Each row is a point on a tangle of strands that fork and nearly touch. The rows are in no order.
(in the rows, 128 means zero)
Two points are linked if the straight distance between their rows is under 215. Some points are linked to none.
gataz: [102 101  89 140  83 162 159  95 206  90 134 135 139 162 127 142 130 134
 175 106 120 107  55  80 116 114  68 164 144 112 107  96 124 106 153 103
  67 205 105 182 156 115  95  93  72 114  72 139 132 109 168 140 170 135
 138  83 155 146 110 143  85 121 108  91 172]
nir: [141 127 162  86 131 112 116 147  90 146 130 167 169  98 151 117  97 154
 157 157 122 143 118 135  68  99 198 115  37 158 151 117  81 123  73 121
 122  98 115 111 163  97 144 164 147  73 134 134 159  77 107 153  88 103
 122 162 138 120 131 132 133 161 205 101 122]
miral: [ 80 107  89 152 133 148 133  79 199 146 137 150 141 182 107 139 125 150
 157 130 102 117  72  86 137 120 103 167 158 126 122 133 135 122 140 109
  53 213 117 160 106 127 106 141 100 127 112 114 134 126 112 141 164 125
 147  95 179 171 116 124  69 137  84  56 145]
gike: [127 146 106 113 131  82 112 121 166 145 116 100  98  74 128 170 123 165
 111  82 122 173 131  85 153 158 157 159 187 136 129 131 129 152 122 116
 142  78  70 122 112 183 104  94 162 105 156 118 113 115 123 189 163  97
  75 114 173 123 150 149  83 110 100 136 176]
dunu: [102 139 105 166 196 155 122 159 145 101 126 121 152  92 150 219 161 104
 135 153 146 109 210 128 171 129 132  91 142 116 115 152 140 177 131 127
 153 108 145 104 132 117 139 149 101 159  69 125 119 160 131 132  90 179
 127 140 144 121 146 109 133 140 113 157  95]
zopi: [160 111 105 138 143  94 113 197  35 159 112 122 138 123 117 152  76 189
 107  73 157  66 149 109 166 112 168  69 163 135 125 163 116 152 118  71
 156 116  92 102 193  90 100 127 110  82 157 127 144 152 157 159 111 119
  93 102 121  97 111 120 157 128 145 139 102]
Kera: [ 54 112 100 104 129 112 128 108 234 121 121 145  84 135 140 126 100 128
 167 133  98 115 103 108 148 143  90 122 199 154 113 129 156 116 175 145
 111 136 120 163  77 124 163 153  64 154 160 111 150 118 139 166 196 144
 150 107 105 123 139 157 119 149 151 146 128]
Zuz: [120  94 114 121  87 111 133 170  61 110  97 143 124 132  95 147  93 163
  89 106 130  78 129 112 171  95 129  74 187  72 141 150 124 132 106  72
 142 129 100 103 233  73  99  97 108  77 128 121 133 160 177 141 139 136
 138 105 102  82  87 127 156 100 142 164 102]
bute: [161 177 114 115  85 122 145 112 126  88 114 132  95 122 123 107 126 151
  96 125 127 118  93  99 119 122 108 113 166 123 106 120  94  92 142 138
 137 134 103 121 176 117  83  93  95 108 123 116 128 130 158 168 152  86
 142 101  99 110 118 128 128 132 100 153 144]
taza: [133 157 150 131 178 147 128 150 146 125 105 159 143 125 147 140 145 116
 146 127 157 171 168 134 156 145 138 127 103 129 132 141 121 130 123 132
 128  95  91 101 161 137 105 196 130 123 117 169 107 140 110 105  89 143
 136 101 105 125 157  90 174 124 127 161 143]
kun: [154 129 121  70  80  36 139 141 144 112 128 120  81 120 128 125  92 147
 122  59 129 147  79 104 120 166 156 121 130 133 178  92  85  77 149 138
 127  98  88 137 138 162 106  94 163 111 128 128 153  77 137 173 185  92
 109 103 130 134 144 152 115 124 168 138 168]
tif: [161 123 136 173 114 138 127 139  92 126 135 102 160 142 124 166 159 115
 109 136 155 148 170 138 101 131 122 136 113  91 144 142 156 149 168 128
 147 113 172 145 138 140 147  90 155 169  75 110 101 131 122 122  97 156
  80 173 166 122 130 103 125 108  92 138 110]
Luze: [185 143 108 145  67  93 118 117  80 181 132 117 157 157  83 137  93 166
 131  93 164 147  96  83 117 107 165 152  87 112 135 147  76 131 125  92
  94 183 111 124 184 128  98 134 154  80  85 121 110 139 115 144  99  93
  97 119 193 110 120  93 105  86 108  54 147]
vebi: [104 136 119 170 153 142 141  95 179 148 114 131 132 153 160 124 132 120
 155 151 104 103 110  95 174 113  83 149 168 118  86 152 127 132 135 128
  98 185 114 150 109 114  89 151  91 143 114 113 111 147 116 124 125  99
 159 116 127 152 129 146 123 156  83 108 143]
Bel: [144 153 107 145 158 142 130 107 180 143 177  93  82 111 129 166 139 111
  97 132 117 171 167 100 134 181 107 136 167 150  96 160 142 135 141 136
 113 127 159 101  58 158 110 152 126 173 160 131 129 179  93 123 143 115
 145  90 164 117 167 107  99 139  77 135 123]
geki: [206 107 113 133 148 141 163 172  54 105 169  75 144 118 135 108 155 179
 112  31 175 124 131 163 105  97 141  91 127 149  93 123 123 125 131 122
 136 120 138 153 123 127  80  86  97 114 155 114 142 130 177 115 127 100
 108 123 171 128 115 127 107 141 144 145 147]
Tesug: [151 121 153 106 107  85 125 185  71 138 117 144 162  97 141 131  99 168
 133 111 140 136 118  93 100  96 167 133  88 120 146 144  99 117  93  87
 127 108 121 122 199 100 119 126 157  77 142 104 130 102 108 164  65 107
  82 144 122  98 152 150 138 129 142  98 127]
bidan: [129 142  97 119 145 168 156  88 126 113 169 135 129 100 130  66 140 164
 134 184 123  87  98 121  79  78 126 117 141 169  80 115  99 100 108 134
 114 170 122 139 118 111 118 118  53 125 150  92 167 119 141 158 151  93
 149 141 121 133 103 133 114 187 136 124 112]
zon: [173 130 114 189 123 145 148 146 115  79 131  83  76 149 141 171 140 107
 113  58 139 118 171 164 172 110  85  84 157 109  89 150 155 177 141 145
 151 126 158 147  96 116  94 100  90 133 136 128 123 183 188 108 132 130
 150 113 136 146 124 129 125 114 113 191 144]
Tesa: [ 89 107 132  77 151 123 109  80 139 163 189 109 135 135  94  88 120 120
  86 227 130 100 134 131  85  95 127 146  99 132 138 131 145 105 128 146
 126 162 205 111  65 149 204 154 144 201  99  98 182 161  73  96 150 141
 130 168 112 112  80 121 136 160 159 106  82]
kug: [163 124 137 127 127 149 141 104  83 126 140 126 133 135 123  85 149 124
 112 176 127 102 119 199  94  93 116  65  97 125 121 111 137 105 141 168
 161 129 163 131 105 101 154 108 124 145 104 121 145  92 151 107 149 138
 157 172 101 141 105 108 145 143 158 139 100]
robig: [136 105 139 158 129 165 139 212  88  69 103 134 127 147 112 118 176  81
 144  56 152 174 205 193 117 137 123 120 108  69 122  97 134 157 103 123
 177  91 126 162 126 156 108 133 135 144 129 163  87 130 149  88  99 167
 120 146  63 127 104  95 152 108  99 181 145]
vezod: [110 125  96 109 140 119 140 121 159 102 105 146 113 101 163 108 102 153
 142 103 115 119  88  97 165 130 134 162 177 164 144 121 119 128  91 109
  97 106  35 135 151 132  85 140 101  93 194 121 148 144 131 164 146 104
 146  72 119 141 134 178 135 147 149 171 165]
fuvi: [ 93  81 121 124  97 129 118 109 189  66  96 119 130 130 177 151 159 129
 162 107 135 163 134 126 156 142 119 120 154  78 121 100 156 150 164 119
 120 114 146 173  87 130 118 128 122 137  89 115 102 110 114 110 142 134
 139 106 153 128 186 107  79 144 129 115 156]
zudi: [133 144  96 117 148  92  93 121 100 188  96 125 101  73 139 129 105 140
 105 152 121 114 117 105 168 152 160 141 144 164 146 131 109 146  58 110
 151  75  48  94 125 129 158 122 187 110 185 123 152 143 136 178 111 127
 135 130 125 153 102 168 149 115 121 144 110]
mur: [ 84 111 154 129  93 109 106 127 144 185 137  93 143 138 122  90  81 104
 121 207  54  80  94  99 111 126 120 154 126 126 118 130 125 103 145 130
 118 165 191 133  86 138 195 109 145 167 138  85 134 142 107 117 105 174
 118 156 104 141 130 178 156 123 102  53  86]
sinif: [131 138 157 140  77 117 140 153 101  83 109  88 131 132  95 134 166 140
 101  91 145 151 139 106 126 117 116 109 203  60  88 165 126 138 185  92
 142 146 153 140 167 115  97  62 116 119 117 114  95 157 121 137 130 105
  80 131 120  68 121 134  99  72  64 131 154]
nibad: [115 110 102 133 100 165 143 172  94 108  72 145 108 137 105 131 142 110
  72 117 113 115 143 147 161 117 148  97 179  86 158 124 125 139 104  96
 162  73  71  90 215 103 110 121 145  96 179 133 104 145 153 119 126 132
 172 110  99  66  90 119 154  83 117 223 101]
supav: [ 91  91 149 138  98 124 122 159  87  93  85 171 143 129 152 144 129  95
 137 147 100 106 127 188 141 120 139  92 112  57 170 111 135 150 124 130
 166 100 178 128 152  82 169 121 161 129  74 121 118 126 150  98  99 185
 155 157  84 154 111 136 157 124 145 138 106]
tun: [130 158 117 126 107  94 108 118 116 180  74 125  92  85 111 143 127 144
 123 130 122 143 101  84 167 137 128 165 190 130 120 139 115 125  71  98
 150 106  41 112 166 134 100  99 162  73 160 126 118 130 156 190 141  98
 107 128 123 117  99 164  91  89  57 140 140]
reva: [189 119 121 204 143 136 108 139  88 113 147 139 159 192 114 150 164  85
 126  91 157 128 182 156 101 134 141 148  65 136 154 127 189 140 167 166
 138 108 155 154 155 146 141 127 137 170 104 112 112  88 153  97 132 144
  91 160 186 145 109  97 154  99 152 164  95]
rek: [130 124 133 140 147 159 135 188  93  88 138 125 133 110 122 152 141  95
  97  70 124 206 195 153  81 162 155 121 103  87 131  80 131 158 130 132
 157  77 165 121 100 151 103 101 143 152 155 166  95 138 109 113  92 150
 120 164  91 123 137  70 137 124  86 131 113]
mez: [117 167 166 108 100 123 125 102 158 141  68 159 106  91 113 106 163 128
 149 134 110 203 108 133 122 109 165 187 106 114 146 103 118  97  83 130
 152  98  75 104 187 140 111 129 164  56 142 136  87  86 131 123 125  89
 128 140 106  97 142 137 107  92 111 140 153]
mutem: [131 157 143 143 171 123 100 160 132 143  98 150 135 102 115 208 121 127
 106  93 154 190 189  97 157 170 178 136 116 130 137 135 124 158 128 132
 145  75  87  72 176 155  89 165 155 112 127 173  85 136 119 138  90 115
 113 105 166 107 131  75 152 105  90 143 130]
fatuf: [ 91 132 146  68 166  88  93 110 158 156 128 176 120 151 120 128  88 138
 120 159 123 107 100 147 166 127 118 127  95 141 144 145  97 107 158 157
 118 150 141  98 123 125 156 201 167 152  80 151 153 125 110 110 124 113
 175 110 138 161 105 128 158 147 198  94 121]
Kuge: [194 129  98 162 201 152 124 185  37 156 152  83 144 120 144 126 110 164
 125  45 176  98 134 156 140 160 148  83 129 197  96 120 106 130 118 132
 130 125 115 123 109 136 101 136 119  94 161 153 155 131 185 129 126  86
 120  86 165 122 115 103 110 147 129 114 124]
bozub: [ 71 104 107 119 127 136 140 103 211  68 146 126 116 102 168 152 140 114
 185 127 124 135 117 126 158 124  82 134 147 124 125 147 165 140 161 121
  75 134 167 184  48 131 158 143  90 152 111 103 145 131 103 138 158 125
 121 107 148 118 190 158  73 160 163 144 152]
bis: [133 163 139  93 163 140 147 119 132 103 137 165 128 116 141  80 124 143
 143 160 154 111 128 160 129 108 133 103 103 169 136 133 115 122  98 141
 128 117  95 112 142 115 128 173  91 114 142 162 160 132 114 110 122 134
 146  96  83 131 139 117 181 153 192 161 153]
sakuv: [151 120 135 171 171 158 141 148 128 118 206  75 110 114 119 180 124  97
  91 112 156 154 202 136 117 173  87 118 124 150 103 157 162 163 125 138
 121 125 191 122  23 161 135 140 129 186 189 146 132 191 117 101  99 161
 128 119 164 141 156  88 123 141 106 134  98]
laf: [ 83 105 161 105  46 139 130 106 162 149  89 161 121 136 155  99 134 108
 173 154  92 123  72 137 118 142 112 125 138 100 131  96 146  95 149 151
 147 142 152 161 141  92 145 124 139 119 118 117  98  66 143 104 164 159
 158 128  67 121 153 128 111 106 116 100 126]
pur: [145 104 142 195 158 146 130  86 119 113 126  92 160 162 177  88 170 106
 150 131 132  92 153 127 151  87  85 126 120 123  96 149 160 148 106 125
 117 157 141 160  97 113 100 135  98 149 158  94 111 140 126  90  92 115
 145 143 138 175 130 141 149 139 113 135 138]
tomob: [ 71 169 128  98 194 119 111 110 200 182 119 155 105  91 101 132 103 132
 150 198  85 106 103 125 174 150 137 172 171 195 152 141 139 126 120 146
 142 114  51 111 128 151 192 156 125 141 162 151 158 139 107 172 182 157
 105 137 102 148  92 200 127 123 130 156 123]
sota: [185 146 101 130 174 168 164  84 101 139 188 112 138 123 129  59 178 140
 155 153 177 125 131 156  76  97 104 140 137 183 111 136 147 102 108 137
  92 158 131 156  68 148 130 146  69 158 152 103 153 140 120 121 140 118
 109 126 140 117 141 111 126 168 148 154 132]
golef: [142 122 111  81  80  79 112 102 146 164  70 136  68 117 120 106 123 132
 117  99 131 148  85 129 141 156 151 131 147 137 163  76 127  96 123 136
 158  75  42 138 112 136 111 103 183 105 176 132 131  65 162 154 180 102
 144  96 104 149 114 121 116 106 138 148 138]
mim: [158  74 133 216 161 167  79 141  71 165 122 116 190 199 131 160 133  87
 126 112 140 113 192 135 126 152 153 159  61 167 118 133 184 165 145 161
  96 135 145 143 137 158 134 142 129 130 149 119 115 100 154  87  94 146
 110 161 221 149  96  85 136 118 169  94  90]
Pep: [147 134 119 126  97 167 142  48 145 100 119 136 124 154 131 108 190 102
 157 171 164 175 116 144 121  89 110 163  92  95 131 107 131 103 132 143
  92 178 126 158 136 136 113 129 128 137  56 100 129 122  94  92 135 114
 169 123 150 142 126  92  93 131 127 117 136]
saf: [141 115 130 172 189 178 130 195  96 134 118 130 144 167 123 107 171  97
 138 104 145  94 195 201 139 143 108  88 120 143 103 124 161 152 101 142
 173 105 121 140 120 138 138 154 109 141 130 173 112 110 192  95 117 179
 134 152  85 133 120 106 155 114 122 170 105]
dazen: [ 66 107 143 109  78 105 127 144 189 202  71 161 113 136 156 106 104 108
 188 132  77  95  78  97 142 149 127 156 176 132 131 122 170  90 142 120
 148 136  96 158 171  88 156 147 111 128 174 116 106  80 148 145 151 182
 138 141  80 112 133 158 129  92 107 124 112]
rud: [131 102 143 150 160 155 125 138 111  82 171 112 142 123 124 163 135  68
  94  89 139 182 192 163  91 174 100 150  90 103 149  96 159 158 151 148
 122  96 193 146  36 163 128 112 160 182 151 169 109 159  91 100  94 143
 130 168 141 153 128  72 131 147 121 130 107]
Surib: [165 128 136 138 152 100 124 195  64 133 127 108 169  92 118 148 118 192
 135  70 177 129 167  86 135 106 170 121 135 135 116 159 115 148 125  80
 139 117 108 117 187 123  85 137 117  88 146 117 120 135 108 155  88 101
  65 110 149  89 141 118 132 129 121 126 152]
Poguf: [ 97 109 164 113 111 136 140 111 126 143 139 156 166 163 151  77 101 119
 167 176 119 129  59 141 110  89 121 181  47 133 154 132 135  98 123 134
  81 178 142 176 119 134 154 143 153 128 118 116 130 107  54 106 117 113
 131 161 128 164 138 167 128 133 166  69 144]
lemat: [159 135 166 122  59 124 150 141  67 105 130 108 149 120  51 113 182 170
 120  97 172 148 120 108 108  71 123 123 162  78  91 132 111 113 145  65
 124 168 135 151 209 119  98  68 108  97 107  99 105 115 141 115 121 103
  81 135 160  53 105 121 102  79  91 105 134]
Kile: [ 94 111 129  86 131 105 100 111 179 174  99 132  86 130 128  86 143 129
 141 133 113 144  93 111 128 140 137 166 151 177 133  99 163 112 106 122
 132 113  58 152  57 128 122 150 148 130 227 137 127  79 110 158 177 110
 135 128  89 172 141 148 100 125 127 114 146]
Repop: [164 144 102 129 202 166 148 195  78 118 185 107 110 101 124 116 111 143
 124  60 169  93 153 193 131 167 112  70 151 216 119 127 122 145  96 148
 124  99 138 110  74 144 133 147  88 117 172 164 157 128 198 128 121 145
 135  91 132 125 144 109 144 155 148 153  86]
mebef: [129 180 149 129 126 170 140  95 157 139  91 170 125 122 120  94 166 129
 173 172 113 171 112 114 120  90 155 171  95 156 110 124 107 105  87 131
 122 140  71 126 188 100  91 178 102  80 152 144 117 110 102 124 121  76
 148 128  89 117 141 134 117 134 106 132 160]
Bom: [117 161 103  99  82 142 125  71 163 109 154 154 128 108 110 134 129 114
  98 193  94 152 101 103  69 144 140 125 127  98 136 127  98  99 132 145
 128 123 163 106 147 128 177  78 149 136  84 116 136  96 122 165 168 155
 116 162 121 113 127 131 106 103 115 112 103]
mafa: [112 125 136  85 126  65  74 121 134 190 123 128 124  77 121 168  90 138
  69 177  68 133 127 116 121 189 161 164 112 145 150 125 122 150  81 116
 149  62  99  76  98 137 173  99 212 137 147 136 155 127 120 176 108 146
 109 147 140 156 107 174 148 139 141 110  84]
mabam: [135  81 169 137  54 104 138 128  91  83 124 151 171 163 143 133 123 126
 133 110 111 130  92 159  95 114 116 122  63  47 177 108 117 138 106 118
 131 120 190 148 153  99 139  83 188 101  63 126 104 102 151 102  84 144
 143 167 130 139 130 135 123 104 140  95 127]
luki: [ 59 164 149 104 136 157 139  87 155 154 150 161 135 151 100  91 123 102
 147 217  97 124  84 138 101 115 145 187  91 161 154 132 155  81 139 146
 110 170 150 139 115 115 178 161 132 153 134 144 140 110  37 106 170 123
 113 163  89 135 126 153 105 128 136  91 138]
Balon: [190 126 126 150 115 125  87 135  78 183 100 117 177 146 132 147  73 168
 162 110 159 125 116  82 138  98 161 108  70 143 111 147  74 137  97  93
 106 165 109 127 162  90 111 178 132  72 110 138 112 138 124 149 107  88
 115 106 197 130 110  97 115 160 158  67 137]
zekif: [139  94 141 170  95 118 134 134 120  72 124  82 138 152 143 161 153 111
 111  44 146 181 158 158 133 138 131 146 113  62 144 105 151 186 179 129
 135 127 175 150 112 160 112  69 174 139  78 126  90 138 114  84 107 126
 101 151 190 137 131  97 100 103  95 122 155]
zunuf: [ 65 112 175  79 132 106  77 110 168 189 138 116 123 135 107  77 108 100
  99 215  81  93 116 134 137 137 119 152 137 135 121 121 135 115 160 157
 155 144 195  89  63 130 179 161 171 190 133 120 141 152 104  63 124 151
 154 154  70 126 113 161 140 132 126  85  94]
kosef: [164 128  88 135 162 139 135 105 105 170 197  76 137 109 120 128 110 166
 110 154 133  76 142 126 103 130 132  94 153 157 108 155 131 127 142 132
 123 162 176 126  79 152 164  97  98 181 124  64 168 152 144 153 140 146
  97 132 186 129 124 134 138 163 124 112  89]
bavep: [124 135 118 115  55 136 147 105 155  95 122 134 114 149 103 128 127 139
 129 103 124 118  57  69 111 126  80 154 162 105  99  99 104  88 147 105
 105 170 101 140 207 116  70  87  95  89  82 150 105 107 185 149 173  97
 130  83 120 103  98 132 101  99  87 114 168]
Sodi: [129 186 118 111 127 136 128  90 145 138 125 128  85 116 126  43 159 104
 125 148 120 126 104 116 105 142 128 163 158 195 125 112 113 105  73 134
 145 116  57 113  88 129 107 129 128 107 222 155 139 124  99 156 162  85
 140 117  32 150 139 144 125 128 103 145 152]
Raka: [110 124 137 170 157 145 130 149 131 122  93 137 164 100 148 150 177 120
 156 189 122  83 166 105 159  99 128 101 164 102  92 166 140 148 114  87
 145 134 133 119 186  91 138 142  75 123  86 105 116 136 149 139  82 162
 116 167 106  78 138 139 120 137  83 150 105]
gulad: [ 45 140 119  70 178 105 111  98 228 138 154 153  86 107 108 114 103 121
 124 163  90  98 112 134 152 140 112 142 187 181 142 146 154 124 142 160
 128 121 132 107  61 146 193 174 103 160 169 134 161 148 112 141 203 132
 136 116  89 105 121 176 121 145 168 159 126]
Buf: [137 125 181 128  50 100 147 146  92  97 120 151 153 131  95 134 145 141
 142 109 132 168 102 127  90  87 116 163 107  45 156 123 112 118 118  91
 132 151 170 150 210 117 135  80 173  89  68 107  97 110 123 107  87 121
 100 157 146  56 148 124 114  74 109  92 129]
Vora: [163 141 110  82  83  47 154 122 104 112 158 123 127 148 116 120  86 166
 134  85 141 139  87  86  83 147 160 124  83 139 178 105  24  87 123 124
  88 157 108 123 158 153 110 105 173  98 101 132 164 103 106 171 153  85
 125 126 171 158 133 156  90 123 155  94 162]
Volup: [123 145 138 121 153 143 118 109 124 115 138 133  88 150 117 107 145  70
  96 152 129 120 150 197 128 139  78  77 134 123 126 112 142 121 163 180
 179 118 183 100  56 123 164 135 143 184 126 163 123 144 123  84 152 141
 178 138  73 149 114 102 155 134 139 161 110]
vili: [ 82 127 149 127 145  92 114 159 151 194  85 157 149 126 155 135  85 122
 153 155  85  81 107  95 185 153 139 152 156 126 147 162 143 119 146 106
 114 124  99 121 169 127 159 170 138 145 136 115 107 129 108 139  98 174
 111 129  92 114 157 178 165 113 125 124 124]
pofe: [123 142 127 130 161 107 116 140 165 141 140 113 106  95 143 190 110 135
 100  80 115 186 174  90 142 195 157 154 158 134 134 141 144 159 144 129
 127  70 115  84 101 169 100 128 163 139 159 141 106 143  95 144 118 121
 102  93 174 125 177 108 120 123  97 133 152]
vas: [ 77 155 103 105  81 151 132  67 199 132 119 158 103 138 114 108 131  95
 140 187  74 123  74 119  99 156  99 135 149 128 113 112 126  73 172 161
 126 167 148 132 136 109 182 107 118 135  90 133 128  86 135 138 203 146
 149 132  89 128 113 130  91  97 108 108 117]
roleb: [104  98 107 124 172 171 121 195  74 137 106 172 136 128 124 142 121 122
 115 128 115 103 173 193 143 116 163  63 114 113 121 102 134 159 101 135
 167  92 139  98 147  97 152 142 117 131 110 142 141 114 180 108  96 181
 163 158  98 124  94 104 168 138 153 153  74]
Rade: [153  90 144  89 122  53 147 133 111 121 149 111 136 174 156 158  67 168
 137  93 147 124  97 113 127 139 121 105  71 116 170 139  67 121 130 141
  82 154 130 139 127 130 106 144 184 105  85 158 154 133 112 132 121  94
 152 109 198 184 138 148 137 155 219  89 162]
Vob: [134 164 124 145 164 126 133 101 180 156 159  86  91 137 128  79 115  99
 117 168 101  97 118 118 139 154  78 100 204 169 101 143 131 116 158 152
 135 168 152 111  55 134 158 130  97 190 172 120 144 176 122 138 150 113
 138 134  68 114 141 160 168 151  88 138 110]
Norot: [116 140 157 103 177 170 140 115 105 115 143 152 156 118 117  86 156 124
 146 186 155 107 154 206 103 105 144  82  66 150 126 112 153 133 101 156
 160 106 144 115 113  97 162 159  99 120 109 174 152  94 123  63 116 145
 140 148  81 136 119 101 153 155 210 141 138]
deza: [214 131 123 165 158 142 136  77 105 128 200  99 117 147 109  93 160  92
 148  99 194 152 170 158  94 124  86 149 114 183 140 155 186 119 130 160
  94 137 162 143  54 164 138 137 103 187 170 102 133 143 127 107 139 139
 106 132 172 142 144 106 145 129 159 170 122]
Guzed: [120 180 120 118 116 152 144  88 142 103 135 142  76 118 125  56 132 136
 124 172 115  94  78 120  95 108 106 146 154 189  94  93 101 110 111 163
 134 151  72 117 145 109 103 119  64 124 180 139 158 126 134 165 166  78
 169 118  54 132 103 142 135 172 115 157 128]
Raroz: [107 106 129 130 114 146 120 114 157  85  86 136  97 145 166 138 176  79
 140 130 120 145 132 180 156 171 100  84 154  91 131  97 155 128 175 155
 162  99 149 130  77 120 139 145 138 155  99 145 113 132 137  82 161 148
 171 100  87 139 152 100 116 131 132 158 141]
bosa: [150  94 119 163 144 110 120 128  92 121 125 120 156 149 139 156  96 152
 118 109 139  79 153 137 181  81 117  80 108 100 115 155 126 158 118 126
 138 143 147 135 153  93 131 121 115 104  82 127 125 137 176 117 116 138
 135 142 161 172 106 126 161 133 166 117 119]
gumeg: [127 142  94 152 191 186 153 198 126  86 153 131 119  84 116 229 136 113
 127  84 168 144 217 155 140 151 127  97 130 151 119 135 131 185 121 150
 148  89 138 124 108 145 107 140  87 151 116 153 120 154 169 124 106 174
 127 122 141 110 145  80 121 128 127 183 101]
Seli: [121 126 110 157  75 135 138 140 131  47 102  89 103 140 146 170 159 111
 103  83 131 123 144 144 153 133  89  81 201  60  93 142 129 156 180 128
 153 134 163 141 123 109  99  72  89 104  89 119 122 180 178 130 146 117
 127 104 116 109 121 129  89  94  94 166 165]
Favog: [113 112 128 106 125  88 107 128 137 141 174 104 150 110 139 181  77 150
  55 165  72 110 163  90  96 174 158 125 115 117 134 142 110 157 138 120
 131  92 188  81 100 141 156  91 167 168 113 116 152 146  96 161 102 157
 110 132 159 149 136 139 157 156 131  90  81]
Zet: [208 119 128 125 132  93 156 154  60 122 175  69 146 109 142  87 129 172
 127  39 185 151 129 134  84 109 154 118  79 155 135 110  91 114 123 126
 115 138 130 145 105 152  92 108 133 130 171 106 147 134  91 129  91  99
 106 136 174 144 138 115 126 164 153 110 157]
Lun: [146 173 157 135 104 166 163  95 130 132 102 158 152 125 123 115 181 113
 182 196 145 156 112 151 110  76 138 160  61 112 124 131 139 101 124 137
 132 158 130 157 195 115 137 156 119 112  78 126 110 106  95  82 110 124
 124 156 110  95 153 117 117 118 123 128 154]
bubik: [123  99 149 115 101 124 147 132 160  58 109 100 122 122 167 142 155 153
 125  55 145 199 121 131 157 112 136 127 123  65 140  87 126 147 146 106
 122 118 140 140 143 155  75  93 135 110  74 124 111 125 127  85 128 107
 134 110 170 116 159 121 110 133 146 120 191]
mevus: [ 68 168 144 111 179  94  93 154 177 189 119 168 136 115 111 132  63 130
 158 182  72  75  93  80 169 134 157 174 126 175 160 152 122 108 152 130
 113 156 108 116 150 135 189 178 136 138 136 129 144 131  95 160 147 153
  99 138 115 161 124 198 161 129 126  91 106]
Lise: [101 116 142 107 103  99 106 146 139 166 165 102 165 121 136 138  90 129
  83 201  80  99 127  85  86 148 148 181  81 159 149 135 124 124 141  99
 102 115 165 109  74 169 165 114 167 169 151 108 152 146  39 152  90 148
  75 145 131 134 152 174 173 166 134  72  89]
Ruru: [128 162 141  96 118 126 112  91 139 136 121 163 114 100 117 138 144 115
  91 170  94 195 134 130  87 144 168 142  98 104 133 112 121 119 107 146
 151  72 132  81 141 127 132 114 186 116 117 143 112  97 111 129 132 119
 143 155 133 121 137 110 117 120 111 124 101]
Ludif: [133 158 102 160  85 122 131  92 133 158 117 146 149 150  78 157 111 152
 137 120 139 118  87  66 143 104 116 149 142 107 104 155  98 125 128  85
  91 195 100 128 214 121  74 138 112  82  64 141  91 141 145 135 135  94
 107 102 157  99 112 119 103  90  64  89 155]
deso: [119 109 128 115  95 165 147 158 127  69  69 149  98 145 147 119 165  92
 108 119 117 140 127 174 141 146 126  92 162  75 162 100 145 128 155 128
 166  76 113 113 156 121 125 120 123 120 125 138 117 149 151 106 141 147
 168  84  58  98 126 116 149 112 130 209 150]
Kab: [165 149 105 140 154 163 165 173 117  91 147 118  78 114 128 152 117 129
 111  63 155 135 172 164 162 133 108  83 160 160 123 143 133 164 115 129
 119  95 123 104  93 126  96 138  74 125 169 147 137 181 167 124 104 146
 166  81 115 124 146 107 152 137 124 198 126]
fut: [146  87 135 176 170 162  94  93 100 158 132 105 180 172 154 106 155 119
 147 167 163 132 172 124 129  99 122 151  69 149 109 150 174 158 101 137
  85 156 143 142 101 146 141 156 120 140 148  93 125 134 104  99  69 127
 136 148 215 162 116  96 141 149 148  91 111]
pesil: [123  81 143 110 108  87 125 113 112 137 153 122 158 169 146 103  63 148
 138 140 120  82  71 111 133  99 109 123  69 113 151 151  87  99 112 130
  75 184 148 151 125 127 144 118 155 120  96 115 136 107 117 136 110 127
 143 143 156 193 116 169 151 133 182  64 139]

A fork is a point with three links, a tip a point with one. Leave the first point through the second and follow the links. Name the first fork or tip that comes.
Lun; mebef => fuvi
mabam; supav => pofe
mevus; vili => Pep
sakuv; rud => Kab
luki; Poguf => Guzed

A fork is a point with three links. Follow the links from the first point to the second and name the forks in between, in order.
fut; kun => bavep Guzed
Buf; zudi => pofe
Bom; tif => fuvi
gataz; deso => fuvi Raroz

Follow the links from the first point to the second, and from the first to the third. Name the last point that the two ways share.
tun; mebef; tif => fuvi
Rade; bis; nibad => Raroz
mutem; zopi; Vora => Raroz
miral; Ruru; mabam => fuvi
Volup; rud; mafa => pofe
Norot; mur; lemat => pofe
deza; Poguf; Bom => Guzed
sota; pesil; nibad => Guzed
